A landscape with many peaks, sampled at points; each row gives a point and its height.
A climber steps from a point to the highest of its 5 nearest points, and stops where none of them is higher. Distance is the straight distance between rows; heights are no part of it.
dizu: [-37  12 -17  27  -8  -6  -2  18  19 -15 -12  -9  16 -13  23]  (h 550)
Bivek: [  4  -1   2  -4  18   6  -4 -25  20  20 -11  13   7   6   0]  (h 341)
kif: [-57 -16  -7  20  19  27  -1   8  53  -2 -43 -27  22 -16  15]  (h 381)
Baran: [ 12  -8 -12 -14 -29 -15 -10  39 -31 -32  28 -14 -17  -4  -6]  (h 237)
sisoz: [-15   5  -3  11  12 -13  15  -5   8  -2   3  18  13 -11   8]  (h 485)
gavaf: [-20   8 -17  29 -14 -24  11  44 -13 -43  19  11  13 -20  17]  (h 578)
Dig: [ 19  -7  16  -6   8  17  -4 -36  10  30 -16  18  -3  14 -11]  (h 316)
fik: [-41   6  -7  20   9   2  10   6  33   1 -18   1  24 -17  14]  (h 592)
gatu: [-33   9  -2  24  31   4  15  -7  29  10 -16  15  27 -17   8]  (h 438)
Lut: [ 13  -8 -13 -24 -33 -13 -23  16 -12 -11  16 -27 -20  11   0]  (h 585)
nov: [  6  -5   0 -13   7   8 -13 -22  29  22 -16  -2   5   2   1]  (h 486)
relu: [-30 -10 -12   7  13  16 -11   0  49   8 -28 -18  20  -5  12]  (h 251)
goba: [  0  -8   4   4  27  20  -2 -33  39  26 -24  13  16  -2  -7]  (h 276)
nuvos: [  5   9   0  11   5 -26  21  10 -29 -19  20  35   4 -10  -6]  (h 23)
ligum: [ 19  -8  -2 -29 -21  -7 -17  20 -24 -11  21 -28 -30   8  -9]  (h 545)
rek: [ 42   0  23  -1   7  -4  25   4 -66  -2  31  13 -18  16 -31]  (h 630)
bufur: [  7   3  -7   1  -2 -24  21  18 -37 -28  32  18  -7 -10  -5]  (h 14)
rikez: [ 17   5   9 -11   3  -3   7 -13 -14   7   7  11 -11  12  -4]  (h 324)
Nivu: [ 50  -1  30   3   2  15  20 -11 -70  15  28   8 -27  20 -36]  (h 718)
piban: [ 10  -7 -11 -34 -18   5 -34  -4  22   8 -13 -42 -21  15   5]  (h 610)
difel: [ -3  -4 -15  -5 -19 -10 -22   8  16  -7   1 -21 -10   6  16]  (h 593)
Rusuv: [-14   7  -2  17  16   2  11 -14  17  12 -14  24  18  -9   5]  (h 317)
sasif: [-19  -6   7  22  35  23   3 -28  43  25 -33  14  34 -13 -12]  (h 351)
Fubel: [-23   3   4  21  32  19  17 -27  36  18 -20  27  34  -7   2]  (h 379)
badu: [ -4   4  -4   0   7  -5  -1 -13  12   6  -4   5   9  -5  10]  (h 209)
Tis: [ 34 -26  -8 -24 -28  -1   7  41 -63 -26  41 -30 -22   3 -19]  (h 614)
fetum: [ 40  -8  27 -35   1  22 -14 -31  -3  32  -8 -10 -19  27 -15]  (h 579)
leta: [-25  16  -1  33  23 -20  34  -4   2  -4   5  42  29 -23   9]  (h 598)
piveb: [ 45   2  36  -7  -4  25   8 -32 -42  30  -1   7 -25  28 -28]  (h 652)
fepi: [ 15   1   4 -15  -1   0  -4 -19   8  12 -10   0  -4   7  -2]  (h 479)
nuz: [ 32   3  30   2   9   5  28 -11 -56   5  24  31 -15  13 -22]  (h 589)
Sar: [ 35  -9   2 -27 -12  -8   1  18 -52  -4  32 -23 -30  12 -22]  (h 618)
Fugub: [-43  13 -15  34  -3  -7   6  32   4 -30  -2   4  21 -23  23]  (h 577)
Gibet: [-18   7 -16  14  -5 -19  -1  20   3 -20   5   5  10 -11  16]  (h 569)
Siz: [ 27  -1   8 -28  -2   6 -15 -20  15  20 -10 -16 -12  15  -1]  (h 548)
valo: [-25 -12 -14  -1  -2  14 -25   7  43   4 -29 -29   9  -5  18]  (h 481)
Vuvuz: [ -3  -6  -9 -13  -1   4 -17 -11  34   9 -21 -17  -1   4   7]  (h 549)
Vubar: [ 24   0  16 -29  -3   4 -14 -20  -2  23   1  -7 -15  21 -15]  (h 564)
Dagas: [  2   4  -7  -9  -8 -16  -1   6  -3  -3   7   4  -1  -7   5]  (h 387)
Denap: [-54   4  -9  22  -5  14 -13  20  37 -13 -29 -27  15 -18  22]  (h 422)
ferop: [ -7   0 -19  -3 -22 -22  -7  24 -13 -33  17  -2  -8  -3   7]  (h 297)
kam: [ 34 -11  31 -15   6  35  -7 -47   4  37 -19  17 -10  23 -14]  (h 210)
kubot: [-33  10 -16  26 -23  -9  -7  35   4 -41  10  -9   7 -14  18]  (h 616)
zus: [ 44  -8  11 -20   0  -3  12  14 -59   0  35 -14 -23   9 -29]  (h 658)
nupez: [-36   9 -14  17 -17  -1 -21  32  18 -23 -11 -24   4 -10  23]  (h 462)
ter: [-33   6 -16  14 -18   5 -20  14  35  -8 -19 -25   6  -3  20]  (h 480)
fak: [ 16  -4   0 -28 -20  -9 -20   5  -5  -1   8 -21 -20  12  -2]  (h 631)
Faz: [ 30   2  10 -13  -2 -10  13   3 -41  -1  24   6 -19   5 -15]  (h 519)
das: [ 12   2  13   2  17   2  11 -29   3  20  -8  33   9   5  -3]  (h 597)
Lod: [-27  15 -13  25   4 -16  19  13  -1 -18   8  18  16 -19  14]  (h 572)
Zaref: [  8   8   5  -1  11 -10  15 -13 -12  -3  12  27  -1   3  -6]  (h 157)

Write out the way that a climber takes from each point below.
Rusuv -> sisoz Lod leta
nuvos -> Lod leta
Tis -> zus Nivu
Faz -> zus Nivu
kam -> piveb Nivu

For each start below, name the point where the climber stops.
badu -> leta
ter -> fik
Sar -> Nivu
Fubel -> fik
valo -> fak
bufur -> Nivu
sasif -> fik

Call two points neighbours if one is among the 5 nearest of the other. Go from one point of each pair to the other, from neighbour to neighbour, staying as high as possible. Name the lowest point that can't be avoided.
Nivu and fik -> ter
fik and leta -> dizu
kubot and leta -> Lod
